Points, in no order, along strands that fork and pass close to each other.
In the rows, 128 means zero.
Two points are linked if the straight distance between their rows is under 189. Some points are linked to none.
pil: [139 132 124 101 107 125 140 128  84  71 133 127 114 131 131 155 152 123
 101 106 148 120 181  72 109 175 124 140 103 102 135 133 154 203 107 111
 128  84 101 110 146 170 124 119 101 145 151 140 111 125  89 116 175 112
 126 158 130 131]
dusu: [ 74 138 114 157  79 101 112 138 147 139  99 181 146 192  79 138 150 158
 127 126 137 131 121  78 103 158 162 157 139 108 150  88 175 103 138 144
 148 113  78 125 116 157 112 114 176 138 121 117 218 133  68 152  97  69
 145 122 163  85]
gemu: [ 72 110  97 155 106 122 122 135 135 128 101 147 151 213 113 115 140 142
 118 152 120 140 134  83 116 166 164 164 143 133 128 104 161 180 159 107
 147 107  83 133  92 133 134 111 147 148  94 126 181 104  94 173 129  61
 169 124 197 115]
rego: [ 96 162 129 136 132 156 108 149 146 124 132 124 130 190 116  90 132 123
 134 162 145 121 128 104 181 119 119 180 129 172 116 142 121 177 136  83
 113 117 137 139  77 139 138 152 155 164  66 150 125 134 109 149 146 101
 144 160 143 107]
lidi: [146 170 137 124 128 149  99 107  37 116 110 114 151 115  87 137 110 131
 137  78 109 122 128 152  68  99 135 116 136 138 133 124 120 153 135  97
 155 133 136 143 165 130 125 129 163 152 140 105 127 135  71  98 116 122
  99 112 111 131]
kome: [129  88 119 140  85 125 133 131  95 162 161 103 130 141 166 106 123 170
 131 146 111 135 140 186 145 134  76 130 143 107 120 106 100 119 125 200
 130 127 159 124 156 123 120 133  89 130 130  78 116  78 192  90 156 151
 159 102 186 179]
naso: [126 112 154 111  91 103 108 158 129 143 103  96 143 125 106 114 145 131
 174 124 141 130 177 142 186 171 103 164 146 128 154 130  91 152 127 162
 126 111 174 137 136 161  98 121 106 133 124 161 154 145 131 129 157  94
 121 154 170 113]
zumo: [110 157  90  97 153 156  78 151  89 107 150 130 158  92 154  93 181 163
  77 149  92 111 143 172 147 134  48 112  94 137 140 128 151 102 134 119
  98 117 152 128 137 107 173 110 106 132 113 164 175 134 101  78 115 125
 145 150 143 110]
sukin: [118  77  86 115 152 147 115 127 120 180 115 121 150 132 131 115 151 165
  77 155  50 131 107 161 125 147 107  91 136 128 131 106 148  95 152 177
 153 136 126 122 101  86 181 105 102  90 118 141 170 134 147 134  99 135
 162 120 184 136]
Sufal: [136 162 152 138 150  95 115 137 199  84 122 124 134 123 112 122 118 102
 174 164 142  92 109 139 161  63 168 150 184 111 127 118  60  99 149  87
 135 142 114 135 119 116  69 134 138 103 103 145 139 146 165 142 112 135
 101 129 109 152]
Dotu: [ 67 123 114 137 139 110 198 136 180 212 128 154  98 130 186 139 132 124
  85 141 152 122 125 115 173 144 103 134  81 124 132 163 138 137  86 136
  98 100 148 124  84 122 171 128 122 118 133 168 152 121 138 133 195  83
 106 156 117  79]
Pokov: [140 167 154 132 109 120 109 125 133 133 172 159 163  71 128 105 136 167
 165 130 157 126 127 146 163 100 119 131 143 148 157 106 139  60  89 162
  99 161 174 109 136 113 101 156 174 106 139 114 121  85 175  41 137 173
 109 119 103 129]
Pagiz: [113  77 120 154 112  82 100 102 172 155 137 132 105 130 135 123  74 123
 119 188 108 130 123 186  86 106 162 113 145 114 116 112 119 109 157 140
 138 148  71 104 156  78 117  84 103  99 100 109 128  89 180 132 118 114
 146  62 160 196]
turef: [156  94  90 100 160 136 137  81 107 134 136 119 107  95 150 145 155 158
 100  87 101 139  93 119  66 158 101  70 110 141 102 118 156 110 112 166
 151 161 132 124 152  97 179 127 103 112 179 101 105 122 151  86 133 171
 116  99 114 133]
muk: [121 145 106 113 109 141  75 168  95 105 120 128 179  94 123 118 179 176
  96 157 110  96 151 184 141 137  57 139 131  97 154 110 134  81 136 163
 138 131 151 151 188 131 148 116  88 117 154 146 182 151 111  61 112 127
 123 132 168 149]
litam: [118  83 146 172 169 112 139  79 206  68 118 130 113 146 146 144  93  71
 106 186 135 128 166 101 126  73 177 128 132 141 108 160 114 145 131 107
 129 107  66 110 143 135 143 107  86 112  81  90 100 128 129 193 136 132
 115 114  57 163]
dal: [ 86 109 112 149 169 100 200 142 192 220 130 143  79 160 187 152  97 106
  99 151 129 146  94 120 141 151 145 125  82 141 119 143 136 151 111 117
 110 115 123 129  56 104 165 123 131  98  99 161 126 111 161 180 167  78
 140 133 136  80]
lako: [142 138 162 119 153  98 172 122 150 105  97 145 118  97 109 165 149  97
 155 131 164 131 156  95 183 124 138 148 115 113 118 154 116 135  80 121
 112 111 165 125 155 167 128 135 115 143 135 144 126 145 137 165 142 102
  64 170  55  76]
siko: [119 190  71 116 170 112 123 132 153 147 117 119  92 118 201 154 153 120
 132 166 151  56  83 165 103  80  98 116 153  85 118 113 123  81 156 114
 130 154 103 160  97  76  96 140 147  90 118 154 174 108 170  82  74 152
 156 106 177 178]
bazam: [147 181 102 117 164  85 128 143 170 129 174 125  88 112 182 122 147 135
 122 167 140  59 119 188 147 100  74  98 151  91 143 121  80  86 162 127
  92 152 132 166 108  91 114 126 117  96 119 187 161 139 174  83 118 145
 129 132 130 153]
nodab: [ 85 113 102 136 139 119 104 152  83 177  67  95 156 157 130 134 123 124
 135 135  99 148 137 154 122 131 126 148 151 133 112 145 100 174 145 159
 166 100 145 133 128  95 136 111 119 138 115 138 149 127 137 139 128  85
 146 104 192 143]
fene: [140  49  97 113 137 149 130  89 113 156 128 118 123 121 123 136 148 149
  86 132  69 142 120 120 118 167 110  85 131 121 124 109 143 118 131 165
 159 156 118 102 110 109 179 131  81 111 140 129 118 116 163 127 139 172
 143 118 157 134]
Fevon: [ 94 106  90 130 147 104 145 146 104 177  54  81  96 132 178 170 122  93
 137 136 120 112 139 141 116 117 114 147 122 124  79 152  80 202 121 140
 140  94 162 155 121  74 110 110 111 136 137 138 136 118 170 126 142 117
 134 116 177 166]
Bapeb: [ 97 142 129 147 116 185  86 181  98 143 150 122 181 176 105  61 128 161
 110 141 113 155 125 131 178 133  99 168 110 170 155 140 139 146 142 100
 119 132 166 143  84 115 157 113 141 160  72 144 161 123  92 139 139  94
 163 143 168  89]
muba: [135 106 109 129 184 203 119  78  79 173 102 122 192 146  95 117 117 132
  98 153  85 174 140 130  95 122 126  88  84 137 125 168 144 192 172  96
 185 129 127 109  97 116 191 104 115 125  97 157 122 177  60 190  65 110
 145 116 114 119]
nivo: [106 164 113 116 151 128 136 140 164  98 175 129  92 158 147 107 111 102
 112 161 144  83 133 125 162  89 113 141 105 142 121 150 112 138 131  63
  75 119 128 138  89 127 120 131 134 143  82 174 131 137 144 137 153 103
 141 165 131 105]
nuvad: [146 101 129 121 181 152 116 104 135  46 160 123 166 123 101 116 156 106
  82 183 108 146 182 123 171 122  87 124  79 144 125 158 127 145 140  88
 109 119 130 112 138 173 186  93  69 125  93 159 111 164  99 195 122 123
 110 163  62  79]
zipad: [ 88 184  86 146 120 151 140 151  32 112 130 148 129  74 182 166 131 129
  81  77 125 132 117 151  72 133 130 109  81 130 103 160 173 164 102 131
 132 103 128 138 185  77 161  86 143 125 165  83 112  69  93  65 123 120
 136 124 115 138]
fut: [102 104 142 179 159  81 161  98 189  70 138 150 138 124 125 161  99  99
 101 172 141 140 185  98 143 100 193 149  99 106 127 133 126 134 101 118
 116  93  96 100 162 168 144  98  97 104 105 106 128 110 127 195 150  97
 104 125  46 118]
pek: [187 105 152 123 131 159 134 103 143 114 126 127  99 139 107 136 127 135
 157  80 134 151 117  86  97 141 147 115 156 166 126 137 137 124 103 124
 141 154 124  94 117 151 134 146 157 141 145  94  71 133 119 130 146 177
 112 121  78 111]
sop: [141 131  85 130 149 128 128 103 122 120 115 126  88 141 148 154 159 156
 134 127 122 107  70  92  68 116 137 127 173 105 119  89 135  90 144 152
 140 176  87 130 131 101 113 157 171 130 162  81 138 115 149  74 105 171
 138  83 175 173]
Milu: [116  93 139 174  83 133 134 142 147 158 148 139 147 175 104 118  92 148
 107 132  98 168 125 121 124 161 173 140 127 161 152 113 165 154 138 136
 150 119  74 117 106 139 151  99 124 130 102 111 121  96 106 170 135  70
 174  89 168 106]
zonaf: [158 201  85 101 159 133 127 177 101 147 153 125 104 124 182 136 158 134
 116 108 133  65  93 173  97 120  99 126 149  93 133 109 143  59 158 127
 119 154 103 172 114 102 120 138 153 135 165 129 171 138 122  70  99 129
 152  90 186 164]
toki: [ 69  91  95 148 115 134 146 178  45 182  77 107 180 141 158 156 152 128
 136 122 114 140 140 143 138 144 108 123 124 112  98 139 134 141 110 180
 156  94 159 124 149 118 132 103 110 141 178 110 138 104 124 115 152 103
 167  83 211 162]
lezud: [126 155 144 131 170 123 127 106 209 124  83 144 131 132  91 143 111 102
 187 131 124 116  67 112 146  73 158 125 182 128 101 107  82  70 150  91
 136 172 139 128  89 107 109 177 173 124 112 124 142 161 145 172  71 164
  77 133 108 112]
dapod: [157  70 144 112  67  95 178 111 137 182 112 100  72 146 150 157 128 137
 166  78 157 130 120  92 120 207 113 125 151 114 156  88 113 117 101 210
 106 146 129 111 109 176  94 144 128 139 188  90 123 108 173 121 171 154
 135 116 190 147]
veril: [ 73 116 152 161  81 126  80 113 150 123 108 114 169 127  86  74  89 120
 142 179 133 144 140 144 158  52 134 199 155 141 116 142 139 195 119 138
 169  98 126 130 166  99 103 126 120 120  79  74 110  72 159  91 138 132
 139  99 159 198]
zug: [144 176 189 157 103  67  96 157 202 122 142 132 164 120  93 101 114 132
 177 156 154 127 124 166 188  91 161 150 172 124 168 114  72  66 128 118
 122 144 145 143 123 129  73 113 155  84  91 164 139 153 169 161 114  97
 113 132 105  99]
Fada: [156  92 156 151 100  92 115 115 175 129 146 141 133 138  89 142 110 160
 110 138  92 169 153 139 116 160 191 117 136 137 150  89 133 106 149 136
 145 131  73 108 141 166 168  77  99 116 105 148 153 166 114 178 109  85
 147  94 152  94]
fov: [104 138 135 143  85  81 148 109 174  48 154 133 101 152 101 113  96  94
 129 151 176 109 136  74 137 116 180 185 146  90 136 114 125 181 141 103
 125  92  66 115 136 161  36 141 126 113 109 102 119  89 147 170 120 104
 139 144 147 176]
vuzez: [104 179  66 132 148 123 140 164  66 149 150 148  90  93 214 151 123 124
  87  85 124 107  96 192  44 127 137  68  84 131 111 138 165 101 119 151
  97 130 122 140 165  69 159  87 131 123 145  96 119  76 125  78 123 110
 161 108 139 149]
zapo: [165 128 158  92 133 140 128 123 121  29 198 119  96  81 129 104 148 134
 127 109 145 135 159  88 120 143 116 105 102 155 148 153 150 119  95 104
  89 140 123 112 167 173 128 134 108 131 140 132  61 129 119 117 182 158
 127 142  37 106]
gaf: [174 113  82  89 145 143 139 137  60 125 161 121 101 109 174 135 163 153
  94  91  99 118 106 175  71 182  93  74 123 121 117 116 133  86 146 171
 125 167 141 147 167  87 149 128  98 132 194 119 126 133 146  78 126 160
 137 101 156 150]
dori: [138  98 119 129 173 105 170 124 176 180  97 113  88 143 176 181 106  86
 117 128  87 154 121 136 113 158 188 100  87 139 117 150 123 165 141 120
 131 104 119 120  83 117 169 112  86 116 110 191 127 163 145 204 126  71
 139 131 134 102]
beno: [152 177 172 151 120 117 104 128  99 118 117 153 145  69  81 131  96 132
 161  76 143 137 129 169 104 104 172 131 116 129 150 120 131 110  97 113
 144 132 154 134 175 121 113 138 196 131 135 107 130 119  99 102 104 108
  72 122  83  91]
feza: [ 99 122 121 145 164 145 120 140  66 185  96  94 127 101 164 164  88  93
  95  92 104 158 100 193  87 130 165 106 106 152  92 203 124 196 122 116
 146 113 143 139 104  49 152 104 120 139 143 134  97 140 117 129 104 101
 160 114 101 127]
lep: [139 109 139 123 151 189 107  97 139  76 119 152 187 164  54 102 159 144
 143 159 121 141 143  66 156 119 107 145 149 133 124  97 143 126 144 112
 160 156 139 116 109 185 159 137 129 120 100 106 139 151  90 167 119 196
 118 137 105  98]
lag: [125  84 147 131 157 201  95 114 131 183  87 107 131 189  72 102 129 127
 184  85 118 162  82  91 101 119 141 118 145 187 115 135 173 142 158 133
 163 161 129 104  85 105 175 166 174 159 119  76 106 139  65 137 105 173
 154  87 125 133]
maso: [118  84 106 125  71 115 183 171  86 194 104 119 103 122 187 185 140 126
 112  95 110 138 150  86 109 202 121 119 111  91 112 131 135 145 103 199
 130  92 109 112 139 150 112 110  73 132 219 112 134 113 123 123 164  96
 135 140 191 163]
Beg: [ 96 143 110 135 142 187  78 157  66 122 146 114 163 127 120  85 139 148
 108 138 114 140 141 143 161 109  90 142 104 157 121 155 151 166 123 105
 135 135 157 122 117  98 168 122 106 138 116 133 125 100 101  90 144 126
 154 136 145 105]
godal: [ 96 127 147 150 151 130 104  95 140  64  96 111 119 136 109 112 105  63
  91 190 140 102 153 126 123  39 161 151 128 135  90 179 107 205 130  67
 141  91  88 133 151 132 117 110 113 128  99  79 119 136 129 165 114 153
 112 131  38 181]
vak: [140 138 159 116  90 165 119 203  15 120 139 104 158 155 126 137 120 121
 160  51 145 137 156 118 112 196 141 143 133 163 157 149 142 176 131 133
 101 102 154 142 123 139 119 113 131 177 148 123 120 124  68 127 162 101
 178 139 168 110]
zul: [106 146 134 137 117  75 143 145 172 176  84 160 110 104 117 169 125 112
 181  88 144 127 104 129 127 135 156 131 135 108 141 113 124  98  99 150
 131 106 143 141 135 132 111 138 181 136 139 142 163 138 118 135 120  81
  73 131 121  77]
sidiz: [184 139 144 107 109 158 139 123  73  56 164 131 118 108 114 139 151 121
 120  88 144 150 169  72 116 169 122 116  81 128 154 133 166 148  95 113
 101 108 117 113 155 207 156 126 115 136 148 133  88 134  65 134 178 125
 108 166  66  77]
gotav: [104 116 146 137 146 123 147 112 197  25 141 178 132 127 137 139 144 106
 106 179 156 121 169  67 183 105 166 145 116  88 134 101 108 110 110 110
 120 105  92 107 149 160  93 120 111 107 113 120 148 131 130 192 140 139
 120 156  81 122]
sef: [115 136 144 148  61  81 194  96 178  84 169 127  89 168 115  95 119 112
 133 152 211 132 121  95 162 131 129 154 174  65 151  98  99 179 155 131
 103 106  74 122 118 198  29 156 142 118 121 113 129  80 180 138 125 129
 156 141 174 177]
givi: [123 119 160 149 150 108 139 133 166 103 113 140 157 115 105 142 115 104
 138 148 136 159 176 134 174 100 160 163 113 142 134 134 119 152 112 116
 126 102 125 124 144 167 143 105 120 120  91 133 110 123 111 178 143  82
  97 139  65  77]
faz: [108 187 108 135 130 111 168 153 155 166 125 176  90 128 145 151 131 127
 143  83 166 102  71  96 129 126 156 139 116 114 132 118 133  74 107 116
 100 117 128 154  94 135 129 149 216 146 136 143 163 136 107 119 132  91
  97 144 128  81]
Peve: [111 107 131 134  96 152 122 149  79 148 133  91 149 112 161 101 118 134
 170 130 147 132 148 143 176 123  77 171 129 123 120 138 117 162  85 189
 131 115 187 135 140 141  98 142 120 137 145  65 108  66 157  78 180 154
 153 120 176 165]
guzi: [163 173 127  91 167 136 122  81 105  93  89 113 183  50 101 111 139 117
 129 126 122 119 124 157 166  85  56  96 120 127 127 125 105  97 122  98
 125 160 187 154 175  95 118 150 135 119 151 134 106 169 148 107  81 194
  47 152  48 115]
bebek: [114 136 125 134  32 103 177 184 109 159 158 125 112 153 158 136 127 147
 115 110 153 117 152 162 132 153  95 154 122  91 155 118 130 120 119 185
 106  95 132 150 145 176  91 112 124 130 163 100 134 103 136 112 143  85
 167 123 199 158]
kuf: [101  85 146 144  93 127 116 105 109 144  89  88 145 134 118 108  90 124
 167 135 152 152 143 132 160 110 109 171 152 140 109 150 104 213 110 163
 154 103 151 124 141 121  94 133 113 139 122  80  95  73 164 109 175 127
 131 112 159 177]
loni: [142 111 162 127  82 133  99 164  57 115 121  93 159 142  97 127 121 136
 135  88 123 132 167 133 130 179 146 151 136 149 155 129 102 167 136 135
 127 109 142 144 145 159 123  93 113 152 115 146 145 141  95 148 145  89
 151 137 170 114]
zeluf: [145 143 123 103 110  76 126 130 148  87 124 136 109 133 105 139 158 136
 122 135 142 110 150  89 126 145 145 147 156  92 159 109 108 119 151 124
 137 116  72 134 133 172  85 137 123 126 139 169 176 142 128 142 127 114
 122 139 168 139]
Vebeb: [107 199 105 124 118 122 129 189  73 116 133 147 142  68 168 153 155 132
  93 104 128  96 145 172 116 110 116 145  92 106 124 153 164 136 101 139
 121  85 157 145 187 108 127 111 155 125 166 124 161 104 111  67 108  87
 121 127 130 135]
rifit: [103 135  98 109 182 138 134  83 160 137  47 127 151 150  94 138 158 124
 172 113 112 131  64  74 114  91 124 123 177 107 103  94 121 105 160 110
 148 183 160 129  95 111 125 181 191 129 124 134 163 156 127 145  76 201
  92 137 137 130]
Nilaf: [133 125 106 127 176 172 106  94 117 147 102 137 183 143  81 113 122 146
 106 129  71 156 127 138  99 156 127  95  91 134 117 119 154 119 168  98
 166 148 132 143  98 116 207 107 125 121  93 146 147 144  73 165  62 118
 121 119 131  84]
sazo: [124 178 164 155 127 107  91 128 141 115 150 183 183  58 110  94 135 153
 165 111 145 145 125 168 173  98 156 126 132 119 144 108 125  55  78 140
 118 141 168 115 188 104 113 136 166  95 142 112 135  95 142  73 117 133
  69 132  67  92]
saf: [123  92 105 107 124 111 174 130  99 144  89 135  95 138 170 182 169 118
 101  99 138 124 157  42 106 203 108 127  97  95 106 153 141 198 109 146
 136  79 103 121 125 156 140 119  64 141 193 171 143 124 100 130 156  93
 111 162 140 137]
Kebuz: [ 83 135 118 124  87 139 110 128 128 134  88 187 164 165 105 116 180 162
 142 142 156 125 134  62 134 152 116 160 158  92 147  88 166  98 128 167
 150 124 107 125 120 165 102 150 160 123 142 142 207 151  69 102  95 105
 119 146 173 115]
Gar: [158 105 137 126 153 139 104 111 169 120 163 121  86 146 130 118  91  92
  88 157  94 140 115 183  83 132 181  89 107 155 108 163 135 126 176  75
 122 133  81 120 109  82 160 128  82 136  89 156  74 171 140 160 110 139
 158 123  81 151]
guto: [158 127 138 131 132  57 119 112 162 156 143 113  65  99 152 128  94 112
 175 117 125 113 113 171  95  95 144 114 171 126 116 121  89  94 117 149
 107 171 148 130 147  78  81 140 128 136 147 121 101 116 209  72 137 157
 106  94 102 175]
sarav: [143 163 137 125  68 112  70 169 139 121 158 143 169  95 115  91 176 171
 138 167 147  95 157 158 167 124  96 165 152  78 173 105 111  71 132 149
 118 138 136 138 166 170  71 127 108 100 146 151 186 133 131  73 116 130
 125 131 170 147]
bupa: [156 139 161 129 147 168 134 129 157  41 183 142 114 118 134  97 139 111
 138 156 151 118 156  79 174  99 114 147  94 170 118 162 144 103  99  77
  77 111 138 109 142 159 136 148 137 162 106 121  74 119 110 170 148 160
 122 155  40  82]
deme: [140 139 134 104 142  86 151 127 202  49 142 149 113 152 127 154 175 120
 126 161 145  98 115  77 149 126 152 123 157  83 138 109 112  86 137 107
 111 108  65 131 107 165  84 143 109 115 137 160 162 175 125 175 126 138
 102 167 136 129]
zil: [132 150 120 112 161 167  84  85  36 112 114 100 174  99  92 109 114 121
 108 109 117 130 142 180 108  98  84 112  93 146 122 150 130 175 132  74
 141 142 146 154 143 107 149 117 155 151 111 128 111 143  80 111  95 138
  97 132  61 132]
lis: [119 137 133 127 113 117 214 123 187 165 166 142  73 146 179 144 124 127
 113 111 191 115 119  69 160 132  85 129  85 142 133 142 130 115  99 108
  79 116 141 140  61 160 136 154 153 129 135 165 110 127 168 112 195 133
 124 172 124 100]
big: [110 107 106 139  91 117 136 189  32 193 128  87 163 131 178 130 120 151
 123 146  94 127 125 188 131 135 112 122 138 107 103  96 118  93 119 184
 142 120 156 136 139 109 143 120 105 134 173 101 135 106 157 120 133 111
 186  72 208 172]
Bizu: [156  93 102 129 169 222 135 122  93 159 141 117 141 172 113 127 121 115
  87 140  83 174 104  93  97 162 145  99  76 142 122 184 160 176 172 104
 168 119 129 100  60  98 189 133  93 131 112 155  83 176  73 191  96 125
 196 126 113 107]
Luvuk: [187 137 169 113 170 137 162 111 130 102  89 119 132  74 109 148 127  94
 173  98 162 137 141  88 153 125 146 117 125 127 123 135 109 126  95 112
 134 138 187 122 161 159 119 157 122 129 154 119 110 160 139 154 117 170
  56 161  36  88]
loze: [ 93 145  82 140 160 126 133 152  95 184 102 128 110 116 192 155 112 118
 103 110  96 118  92 182  84 140 152  98 102 147 112 149 131 126 123 127
 119  97 118 136 129  58 154  94 124 115 118 143 137 119 123 122 100  96
 159 127 156 114]
dopa: [142 135 137 121 186 131 133  74 115  73  73 116 139 111 114 133 117  84
 104 170 123 114 142 138 137  65 122 122 144 113 105 149  84 166 121  93
 153 132 119 129 168 134 107 109 123 117 105 105 124 146 151 155 115 153
  70 158  41 154]
Pes: [113 151 125 125 166 107 135 118 180 111 192 134  85 134 160 101 117 118
 105 182 135  76 123 153 135  85  82  94 118 139 127 155 109  94 135  75
  76 153 117 136  94  93 137 137 123 114  98 170 113 126 168 121 141 149
 159 144  97 145]
koter: [117 113 117 129 145 105 127 107  93 142  93  78 102  98 167 156 101  88
 117 113 125 124 136 162  83  93 143 127 122 141  75 178 114 226 115 119
 134 103 153 143 129  74 133 112 104 143 141 123  89 136 152  95 134 125
 117 125  95 168]
ros: [134 107 134 117  61  95 185 159 115 170 153 127  77 118 170 161 124 142
 138  72 163 105 138 108 112 185 112 134 118  99 150 120 135 111  86 190
  95 119 115 137 126 175  81 146 119 129 198 110 130 102 140  93 177 112
 118 140 155 132]
Potu: [160 177 144  83 170 138 144 117 100 132  71 117 136  62 113 131 143 118
 175  91 159 125 123 119 168 117 103 131 124 126 120 152 132 108 108  98
 119 148 224 157 142 102 129 167 176 152 140 149 114 147 122 109 108 169
  66 166  49  87]
Vibun: [126 130 139 130 173 214 102 103 168  90 169 159 169 136  76  94 147 133
 138 158 102 144 124  89 175 102  77 124  96 173  99 137 161  86 136 100
 120 147 165 114 100 168 184 148 144 125  91 106  92 136  72 165 105 192
 113 139  64  71]
kene: [128 135 149 117 120 112  99 149 172 127 109 133 176 121  88 112 161 141
 169 151 143 127 147 143 201 126 103 150 163 128 138 102 103  99 139 130
 130 149 178 150 119 149 106 128 128 110  98 164 155 165 142 132 127 128
  99 161 130 102]
Giz: [160 168 118  86 177 166 124  65  88 126 101  96 186  79  78 127 118  96
 135 123 131 114 134 155 134  78  68  94  96 152 106 161 120 147 125  64
 129 166 159 179 146 117 132 135 148 147 130 107  78 175  94 149  97 153
  70 134   8 135]
Mif: [186 104 133  92 115  69 106 128 137 136  82 107 146 112  92 166 129 145
 163 120  99 130 138 189 107 120 155 115 189 107 162  90  66 103 163 148
 173 145 126 132 180 130 107 111 123 115 151 172 168 193 138 136  87 123
  93  99 154 122]
reliz: [ 94 150 127 127  58 112 124 205  89 143 155 137 141  96 172 124 149 138
 109 108 154 105 176 161 155 129  84 165  95 102 144 136 156 135  97 162
  99  95 159 137 170 156  96 130 108 129 159 117 127  98 116  69 149  82
 139 148 165 150]
mas: [146 122  69 102 177 122 145  79 142 126  72 112 120 122 130 151 177 128
 133 119  93 120  63  86  87 113 104  87 161 102 108  83 121 102 148 141
 149 179 140 127 117 112 124 164 148 114 154 129 156 150 162 108  97 219
  96 126 160 148]
Dul: [137  90 152 140 128  94  84  96 176 112 168 135 101 134 124 106  73 119
 114 168 107 127 154 205  96 113 165  93 140 149 107 135 124 116 149 119
 122 146  76 109 140  97 150 104  86 137  85 121  98 128 157 133 127 122
 144  95 107 165]
Tetor: [148 103 145 152 129 162 116  91 163 175 105 120  90 143  91 130 119 121
 183  73 113 167  74  99  82 119 167 117 138 183  99 140 158 128 122 120
 162 159  97 111  94 125 163 173 168 161 127  73  85 136 102 124 125 158
 113  77 101 123]
zaz: [179 116 155 111 120 121 126 115 137 132 134 100  92 105 135 129 107 131
 177  82 137 129 110 123 119 141 138 124 150 152 129 126 122 119  94 149
 125 168 165 118 123 124 104 163 134 127 149 105  75 121 168  78 167 173
 102 131  90 126]
Mab: [150 170  82  98 146 158 138 159  64 133 156 113  97 133 163 136 149 143
 104  65 115 103  92 134  85 154 103 103 125 139 122 113 133  86 134 130
 108 144 129 147 108  98 138 146 152 157 174 128 142 138 101  91 123 151
 156 120 159 139]
Lak: [125 174 163 142 101 152  80 116 140 123 204 142 124 101 124  70 108 164
 154 140 148 119 120 135 164  80  88 137 123 189 143 138 153  70  89 130
  90 166 171 124 135 103 115 160 165 124 120  98  83  81 160  40 163 196
 136 120  70 137]
Nitiz: [148 107 161 126  87 138 178  86 171 102 169 129  67 176 131 101 116 140
 133 151 205 144 115  74 140 126  75 139 167 100 150 101  92 150 139 149
  90 125 123 106 107 195  57 161 134 117 127 102 111  91 193 112 157 173
 147 155 175 178]
ferab: [152  29 142 123  80 112 161 122 141 197 114 113 104 149 128 154 126 157
 151 114 117 167 124 102 138 192 124 110 153 119 154  89 115 105 122 210
 143 149 125 124 107 162 118 120  99 112 158 126 121 126 162 155 164 129
 131 110 200 116]
fevef: [141  80 127 131 147 216 120 120  82 203 128 119 130 180 100 106 125 124
 142  92 110 164  89 105  84 147 155  97 121 164 120 158 181 162 174 118
 167 153 127 103  60  92 180 147 128 162 129 123  82 166  74 167 103 145
 184  90 127 126]
fosa: [132 159 134 130  59  81 111 153 141  94 162 163 156 104 108 119 166 143
 124 135 165 106 151 112 138 153 143 170 153  62 159  91 143 120 124 143
 122 102  90 112 158 171  55 145 130 106 143 139 177 123 126 114 126 113
 127 135 150 148]
bem: [139 144 145 115 137  76 130 131 148 153  48 136 129  95 106 161 128 120
 186 107 128 132 123 147 112 123 155 126 150  98 140 105  83  94 134 143
 163 129 155 136 175 131  86 130 154 107 154 151 174 167 132 129  95 115
  70 132 131 109]
Romor: [ 90 112 158 154  94 106 114 104 179  63 124 136 160 138  86  96  93 110
 127 177 153 133 139 105 158  94 169 179 158 131 122 122 117 177 134 125
 139 108  88 110 155 148  90 133 127 128  92  92  99  84 154 150 136 124
 120 144 128 160]
zesem: [118  98 134 141 128  81 119 112 203 109 153 167 137 126 109 131 125 154
 113 163  94 135 137 148 157 137 147 107 137 114 141  87 127  81 125 152
 120 138  89 100 137 151 153  93 103  93 100 157 142 128 141 152 135 107
 134 125 124 114]
Mugem: [135 127  88 112 158 185 108 137  85 162 131 119 151 141 127 106 141 148
  68 128  55 130  96 174 108 166 106  73 108 142 137 113 161 102 174 116
 139 137 152 149  86  66 194 106 112 129  93 165 163 156 101 142  75 134
 186 139 164  94]
daz: [129 179 172 123 118 183  85 131 134  69 165 151 127 116 102  67 131 121
 145 137 145 129 118  97 169  78 131 156 126 188 119 156 156  83  97  80
 112 132 153 106 134 144 122 168 182 124 113  87  85  99 126 109 143 187
 121 159  58 116]
tev: [109 134 120 119 126 160 106 114 126  99 113 165 157 164  91 133 167 158
 151 135 133 134 112  36 130 138 119 129 161 106 129  86 149  93 125 136
 148 143 110 103 112 159 124 162 168 141 125 118 169 140  92 107 113 180
 117 135 140 126]
Nama: [128 113 123 155  99 143 135 161 122 135 184 148 104 168 152 119  72 127
  86 103 107 138 111 130  94 156 194 127  94 161 129 141 160 159 125 108
 112 119  72 125 105 101 137 118 136 144 112 105  91  99 109 131 150  97
 157 102 150 117]
ravev: [132 130 154 133  90 174 130 183  42 124 180 104 118 156 141 128  74 121
 122  60 119 146 121 136  82 183 172 138 110 160 129 159 139 176 138 105
 114 118 100 121 115 118 121 111 121 176 147 121  69 123  83 143 140 112
 194 135 144 139]
Sif: [160 118 122 132 173 130 132 111 161 148 124 134  95 159 148 157  85  95
  91 140  80 144  87 150  55 167 197  94  90 159 127 132 141 129 175  88
 139 130  59 114  90 103 178 117 103 128  96 161 112 181 113 213  72  89
 168 120 133 113]
vetum: [126 127 159 133  90 123 208 113 181 126 197 139  58 155 155  88 102 142
 119 129 208 125 132  92 154 122  66 129 113 125 140 128  94 135 135 121
  63 114 166 129 101 168 109 156 143 133 125 146  97  78 195  99 191 148
 140 148 134 144]
Sabol: [186  77 165 121 108  67 105 121 165 138 128  99 131 120  87 149  92 148
 139 138  88 138 157 188 110 128 181 114 178 140 147  99  95 102 185 141
 160 149  87 127 155 130 130  80  94 107 103 172 128 175 147 180  89  97
 126  80 152 119]

Follow the links from the first point to the second, and from the first to the third. Name the last point that the two ways share.
tev / zug / bem: Milu
zug / faz / Kebuz: Milu
lidi / loze / ferab: ros
Pes / godal / Potu: fut
Giz / godal / zumo: fut

A fork is a point with three links. Follow the links from the first point to the second and name the forks in between, in order.
sop / Sabol: Milu > Fada
pil / dopa: fut
lako / zipad: ros
mas / Vibun: Milu
faz / tev: Fada > Milu
dopa / bebek: fut > ros

A fork is a point with three links, a tip a point with one. Leave the first point through the second and follow the links. Name the first fork or tip that comes.
Beg / zumo: fut
Giz / zil: ros
turef / fene: guto
vetum / lis: Pagiz
vak / loni: sop
Sufal / zug: Milu
